Points on a hilly landscape, in no order, each with its height.
From any point a climber takes the steepest step (rise divided by distance) to one of its 2 nearest points. It stops when none of these is higher. Distance is the straight distance between rows; heights are no part of it.
Z_536 height 3.43: [ 12  -8  16  15 -14  -2  12 -14  -8   0 -16  -1  -5   3   2  -5   3  22
   4   7]
Z_51 height 1.12: [-12 -12  14  -8 -22  -5   5  -4   5  -2   3  13   7  10 -23  23  10  -5
  -9   5]
Z_314 height 4.02: [-1  1 -1 -5 -9 -1 13  8 -1  1 -4 -6  0 17  1 -8 -2 -2 19 -8]
Z_957 height 2.57: [  3  -1  -5   5   8  23   1   4   5  -7  -3   9 -12 -14   3   6 -20  11
   3   1]
Z_572 height 3.77: [  1   5   3   8 -25   0   9  -2  -4  10 -12 -17   1  16   4  -4   0 -11
  -4   9]
Z_119 height 2.24: [ -8   8  -4  -5  -3  -3 -11   0   4  22  12   2   3 -17   4  -3 -26  -3
   5   6]
Z_876 height 5.27: [ -5   4   1  -7  12 -15 -13  -4  15  -2   4   5   5  -5   8   0   5   1
 -10 -17]
Z_78 height 3.45: [  4   1   1  15 -17   4   1 -10  -7  15 -11 -18   5  17  -4  -4 -11 -23
 -15  25]
Z_686 height 2.32: [ -3 -15  -4   8   6  23   7   6   7 -13   2  10 -10  -8   3  15  -5   9
   2 -13]
Z_551 height 2.41: [  3 -10  10  26 -12  28  -6   2  -6  21 -15   5   3  -1  -3 -10   9 -11
 -11   8]
Z_333 height 5.03: [  7 -11  -9   0 -22   2  20  -4 -17 -12 -12 -17 -19  12  -3   5   8   5
   5   1]
Z_495 height 4.54: [ 14 -15 -15  -9  11  -3  -5  10 -13  -5   0   0  11  10   8  -4 -13  16
   4   2]
Z_609 height 4.72: [ -7   5   2   1 -31   6  10  -7 -16  -6  -3  -3  -4 -21   5  13   8  -7
   9  13]
Z_163 height 2.07: [ 3 -9 -3 21  8 35  6  1  7 -3 -1  6 -4  3  7  5  8  3  7 -8]
Z_566 height 2.90: [  4   1   3   9  -6  20  -8 -18   1  18  -2   4   2   2 -12  -8  -7 -25
 -11  19]
Z_801 height 2.94: [  4  20  -2  -4 -13  -6  -5   7   7  -4  -5  -1 -23  -9 -15   0 -14  -1
   9   1]
Z_211 height 2.65: [  0   8  11  23 -14  22 -10  -5   7  18  -9   0   1   7 -11 -16   7 -19
 -17  20]
Z_552 height 2.42: [ -8  12  -4   2 -14  14   2  18  -1  25   0   2   2   8   2 -10  -2  -9
  14   6]
Z_84 height 1.58: [ 4  1 -4  4 17 17 -5 14 -2 -1  1  6 27  0 11 -6  6 -9  5 -1]
Z_577 height 4.81: [ -1 -14  -2  -5  17 -10  -8  11  -9  -6  15  12   9 -13   1  12   1  23
   0 -17]
Z_441 height 2.04: [ 12  18 -15 -19  25  -6   8  -8  -5  -5   8  -2  -1   4   4  -3 -16  -6
 -10   4]
Z_621 height 4.12: [ 13  -1  -9   8 -26  -9  -2  -1  -1   9  -4 -22  -6  13  -6  -5  -2   0
  -2   1]
Z_883 height 2.00: [-25 -24  24   9   3   0   1  -6   0 -13   3   7  -9   2   3  20  17  -6
   4  10]
Z_371 height 4.86: [  1 -17 -18  -6  18  -2  -2   6 -19  -1   5   4   0  -3  20   0  -9  19
  -3  -8]
Z_473 height 2.77: [  7  12   9  18  -8  11  11  -4  -8  22 -10   5  -3   8   0 -17   8   8
   3  11]
Z_942 height 1.86: [  1   2 -13 -20  -2 -18  -2 -16 -11  -4   4   0  -7   4  16   2  -5  -1
  -7  10]
Z_744 height 0.37: [ -3   7   0  10  10   6  15 -16   8  -6   1  -9  -6   2  12  -9  10   4
  -1   3]
Z_824 height 1.85: [ 14  -4  13  27  13   5  -3   0  -3 -15  -7  -4  12   6  -1  -3  15   0
   8   3]
Z_993 height 4.71: [  4 -17  -9  -7  15  -6   0   4   9 -10   2   5  -7  12 -12   3  -2  14
  -6 -19]
Z_154 height 1.98: [-18  -8   1  -4  -9  12  -3  -2  -6  12  -1   7  -4   1  13  -6  11  -8
   4   0]
Z_235 height 2.13: [  6  11  -9 -12   7  -6 -11   4  -2  13   5  -6   3 -14  13  -4 -29  -4
  -5   8]
Z_540 height 3.96: [ -3   9   1 -22  23  -5   7   9   4  -8  11   2   0  -2   9   8  -1   3
 -11 -29]
Z_284 height 3.69: [ -5   3  -5  -6 -18  -5 -15  -6   6   5   4   6 -19 -18   4   6  -1   6
   2  -4]
Z_319 height 2.54: [ -4  25   3   2   0 -14  -5   0  23  23  14   7  -1  -1 -15   4 -12  -4
  11   5]
Z_715 height 4.45: [-10   7   0  -4  -5 -13 -20  -1  11   1   6   4  -6 -24   9   9   7  -2
 -16  -9]
Z_693 height 4.27: [  1 -16  -7  -1  -2  -4  -5   3  -9  -2   7  12   5 -12  -5   9   2  13
   0  -2]
Z_962 height 1.56: [ -9  -2  -5 -28  13  -1   0  -2   3   5  -2   8  -2   2  18  -4 -12 -14
  -5  -1]
Z_724 height 1.50: [  9   7  -8  19 -17   2  -5   3   8  15  11   0   4   4 -23   5  20  12
  -4 -12]
Z_490 height 3.79: [ 13  -6   5  10  -9 -11  14  -6   6  -4 -15 -15   1   5   1  -3  -7  16
  -2   3]
Z_38 height 2.63: [  4   5   3   8   1  10  -7 -26   5  12  -1   2  10 -15   2  -6  -2 -15
 -14  15]
Z_535 height 3.42: [ -1   7   6   1 -11   2  -3  -8 -15  21   3  20  -5  -7   7 -12   9  22
   8  15]
Z_332 height 2.37: [ -3   6  -6 -11   3   7  -7 -20   1   9   3  -1  13  -1   7  -5  -2 -27
 -17  19]
Z_767 height 2.79: [ 12  13  -4   0   7  14 -11   2  -6 -12  -2   6  -5 -26  -6   7 -19   5
   0  10]
Z_414 height 4.29: [  0  -5   2 -14  25 -11  17  -5   3  -9  10  -6   0   8   0   1   5   7
  -9 -28]
Z_138 height 2.74: [-19 -13  14   2   3  -6  12 -19   3 -14   7   5  -8  -5   7  13   9   3
  -7  -1]
Z_225 height 0.25: [ -6   3  -2  -4   9   2  20  -9  12 -15   0  -7   0  -2   7   4   6  -6
  -8  -7]
Z_253 height 1.60: [-15 -19  28   9  -1   5  -9  -6  -6  -4   3  17   6   0   2   9  10  -9
   2  11]
Z_58 height 2.01: [  9   4 -16 -12   5  -9 -14  -8  -7   2  -5  -2  -8  -9  18  -8 -18   5
  -9   6]
Z_893 height 0.61: [ -7   9   2  -5 -13 -17   1   3  18  -6   1  -9   0  -7  -3  -5   6  -4
   2  -8]
Z_835 height 1.40: [ 11   3  -2  24  -9  10  -9   8  11  20  -1  -4   3   4 -10  -2   5  16
  -1  -9]
Z_407 height 5.02: [  8  19   1 -14   8 -24 -13   6  -2   0   1  -4   3  -5  14 -12   8   3
   3   1]
Z_814 height 4.32: [ -2 -25  -8   2   5  -3   5   1   3  -6   1  -5   2  19 -16   4  14   0
   1 -16]
Z_881 height 2.03: [ 17   4 -11  -4  12  -3  -4 -11   3 -10  -2  -7  12   1   8  -3   2 -11
  -9   5]
Z_367 height 1.99: [ 4 -4  9 27  5 19  6  7 -8 -2 -8  0  1  2 -3 -2  6  1  9 -5]
Z_971 height 1.36: [-13  -8   9  -4  23   4   4   2 -14 -15   5  14  11   2   4   0  -1   4
  -2   3]
Z_932 height 6.08: [  3  -5  -4   2 -29   4   8   4 -12 -10 -12 -14  -8  -4  -3   7   2  -5
   5   9]
Z_526 height 1.84: [  3  12  -6 -27   7 -11  13  10  -9  -6  10  -4   3  -6  -6   8 -21   0
  -8  -8]
Z_494 height 1.72: [ -1  12  -3 -12   6  -7  18  -5   3   1  10  -4   8 -12  -6   8 -23   4
 -12   1]
Z_642 height 1.74: [  2  -4 -14  14 -15   4   9   0   6   1   7   1  -6  -2 -16  13  35   8
  -1 -10]
Z_351 height 4.09: [  9 -12  -6   3  -7  -7  16  -5  11  -1  -9 -20  -3  17 -12  -6 -10   9
   2 -12]
Z_435 height 5.71: [  2  14   4 -12  12 -14  -6  -4  15   8   7   2  15  -3  -1  -4  -6   4
  -5  -4]
Z_109 height 3.59: [ -4   8   0 -11  10  -3  -3  27  -2 -18   2   4  16   0   1   7  -1 -15
  15  -9]
Z_541 height 3.75: [-15   1  14   1 -14  10   2   3 -11  -9  -7  -4  -2 -15   6   7  13 -24
   8   9]
Z_776 height 5.18: [ -4  -5   4  -4  17  -3  -4  -2  13 -14   9  17 -20   2  -4   0  -6  15
  -2 -17]
Z_949 height 1.59: [  9   2   0  -3  -5  -9  19  -4   9  -7   3 -14  13  -3 -14   5 -24   5
  -4   1]
Z_888 height 2.23: [-12   6   3  -1 -19  19   5   3  -1  15   2   4  -4   0   2  -2  -4 -18
   2  12]
Z_774 height 1.54: [-11  -7   8 -14  -1  -6  -8  -7   2  -5  -6  -6   0   3  22  -7  -8 -14
  -7   3]
Z_150 height 0.89: [ -7 -15  12  -8 -16 -20  15   1   3  -3  -1   0   5  10 -30   8  14   2
  -4  -6]
Z_190 height 2.39: [-13  14  -1  -8 -13 -10 -12  -4  13  24  16  12  10  -7 -16  -1 -16  -1
   5   9]
Z_622 height 3.16: [ 13   3 -14  16  -7  15  -3 -11   5  16  -2  -7   4  10  -7   4 -16 -27
 -10  27]
Z_485 height 3.78: [  2  -6   5  -2  -2   0 -10  -2  -6   6   2  15   1 -12   3  -6   0  22
   9   8]
Z_172 height 1.35: [-14 -10  14  -4 -15   4  -5  -6   2   6   1  14  17   2  -9   8  12  -7
  -7  10]
Z_839 height 2.72: [  9  15  -4   7  -7  -6  -5   3  14  10   9   1 -12  -7 -25   8 -21   0
  12   5]
Z_620 height 3.80: [  1  -3  -6   4  -4   7   8  24  -1  -4 -11  -7 -15  20  -9  -5   6  -4
  17 -15]
Z_436 height 1.70: [ -3  -7 -10 -24   6 -12  -5   2  -3  -5  -2   5  -8  16   7  -2  -7  -5
  -1   1]
Z_242 height 3.26: [-13  10  20   5 -11   1  -7   1  -2  -7  -8  -9   3   1   1  -1  10 -31
   3   5]
Z_755 height 4.60: [  1  -1   1  -2   8  -3  -9  -1   5  -6  -7   9 -26  -1  11  -3   1  18
   9  -8]
Z_305 height 1.76: [-16  -7   9  -4 -12  -1 -11  -6  -8  10  -6  -7  -3  -5  27  -7  13 -16
  -6   2]
Z_469 height 4.46: [ 15  -9 -13   1  -9 -11   5   1 -11  -8  -6 -14 -14   8  -3  -3   4   1
   1  -3]
Z_388 height 3.84: [ -7   9   0  -8  16   7  -1  22   2 -12  -9  -4   7  -6  11  -5 -12 -10
   9  -8]
Z_772 height 3.05: [  6  -2  11  18 -16   8  15  -9 -18  17 -20  -6  -3   4   3 -14   1  14
  -7  16]
Z_798 height 4.06: [  2   0 -11   3   7  12 -10  16  -5  -5  -4  -9  -1   0  13 -10 -13  -8
   9 -11]
Z_987 height 1.02: [-11   5   9   3   8  14   4  -2   5  -7  -4  18  -1   0   0  -3   5  -5
   8   8]
Z_614 height 3.24: [ -3  10  -7 -11 -19 -17  -8   0   0   6   3   2 -18  -1  -8   0  -1  -1
   5   5]
Z_978 height 5.34: [ 15  18   3  -5  15 -24 -12  -4  12   0  -2   4   2   0   1 -17  -2   7
  -2   3]
Z_903 height 5.37: [ -4  -8  -7  -7  19 -16 -17   4 -16   2   7   4   2 -11  18   6  -4  16
 -11 -16]
Z_716 height 0.50: [  2  12  -1  10  -9  -3   5 -13  18   4  -1  -9   1  -4   3  -5  13   2
   0   0]
Z_677 height 2.21: [ -7   1  16  28 -12  22  -4   7 -14   5 -18  -4  -6  11  -2   1  11 -11
  -9   1]
Z_587 height 4.03: [  1 -20  -1  10   3  -2  -6  18   2  -9  -9  -7  -7  23 -11   8  10  -4
  10 -19]
Z_22 height 2.56: [ -2   7   6   3  -5  19   8  12 -10  26  -6  10   1  15   3 -23   7   5
  14   5]
Z_557 height 2.55: [ 13   7  -8   6  -1   5  -7  14  15   5   5   4   4  -7 -34  15 -13   3
   6  -4]
Z_840 height 1.71: [ 7  1  8 15  9  8  3  0  0 -2  4 -5 28 -4  2 -6 15 -5  1  3]
Z_382 height 1.94: [ 11  21 -13 -23  12 -22   4   1   3   1   7 -19  -3   2  -5   2 -20  -5
 -11  -4]
Z_521 height 3.40: [-10 -11  20   0  22  -9  12 -17   7 -13   5   2   0  -2   7   6   6  18
  -3  -2]
Z_708 height 0.74: [-11  -6  11 -12  -5 -20  11   1  10 -12   0  -7   2  -2 -14   2  12   1
   3 -14]
Z_602 height 3.01: [  7  10   3  -5   7   7 -15  13 -10 -21  -1   5  -1 -18  -5  19  -8  -5
   4   4]
Z_317 height 4.68: [  1   5   2  -2   8 -20  -7  -2  -1  -5  -2  -3  -9   9  14 -18  11   4
  10  -5]
Z_474 height 4.31: [ -8   2  11   5  12  -8  -3  -3   0  -7  -9   1 -24   9  20 -12   7  13
  18   0]
Z_43 height 4.30: [  0   0 -18 -10  13  -3  -6  19 -11  -3   7   2   6   8   5  -8  -3   2
   7 -13]
Z_505 height 1.19: [-13  -8   7 -14   8  -4   3  -1   1  -3   4  19   4   4  -3   1   8   4
   4   4]
Z_34 height 2.17: [ 12   9  -7 -17  16   0   1 -21  -4  -3   1  -5   6   0  11  -7  -6 -16
 -21  14]
Z_472 height 2.22: [  9 -18 -15   7  -5   7   4   9   1 -10   4  -6   4  -1 -20  11  -2  13
  -1 -16]
Z_276 height 3.09: [  5  16   4   0 -11  -8   3 -14  -4  21   0   1  -4  -7  10 -18  -3  16
   8  16]
Z_14 height 3.89: [ -7 -10   7  -1  28 -11  14 -10   6 -10  19   4  12   6  -3   3  17  14
  -7 -15]
Z_564 height 2.02: [ 13 -12 -23  17  -4  15   6   4  -1  -5   6  -4  -4  -6  -8  10  16  12
   4  -4]
Z_580 height 1.49: [ -2 -11   0   3  31  14  -5   4 -10  -9   2   6  22   0   9   6   0 -11
   2   6]
Z_366 height 3.29: [  3   9  -3 -12   0  -6  -5  19  -9 -18   5  -3   4 -16  -3  13   2  -2
   4 -12]
Z_404 height 2.38: [ 15 -11 -13   4  -6   9  -1  12  -1  -2   3   2  11   0 -26  15  -8   9
   0   5]
Z_880 height 4.33: [-4 -5  5  4  2 -3 -2  6  1 -2  0 -6  3 13 10 -5 12 -1  8 -3]

For each start below, name the point where the climber stops.
Z_942: Z_435
Z_51: Z_414
Z_84: Z_903
Z_767: Z_903
Z_724: Z_435
Z_622: Z_932
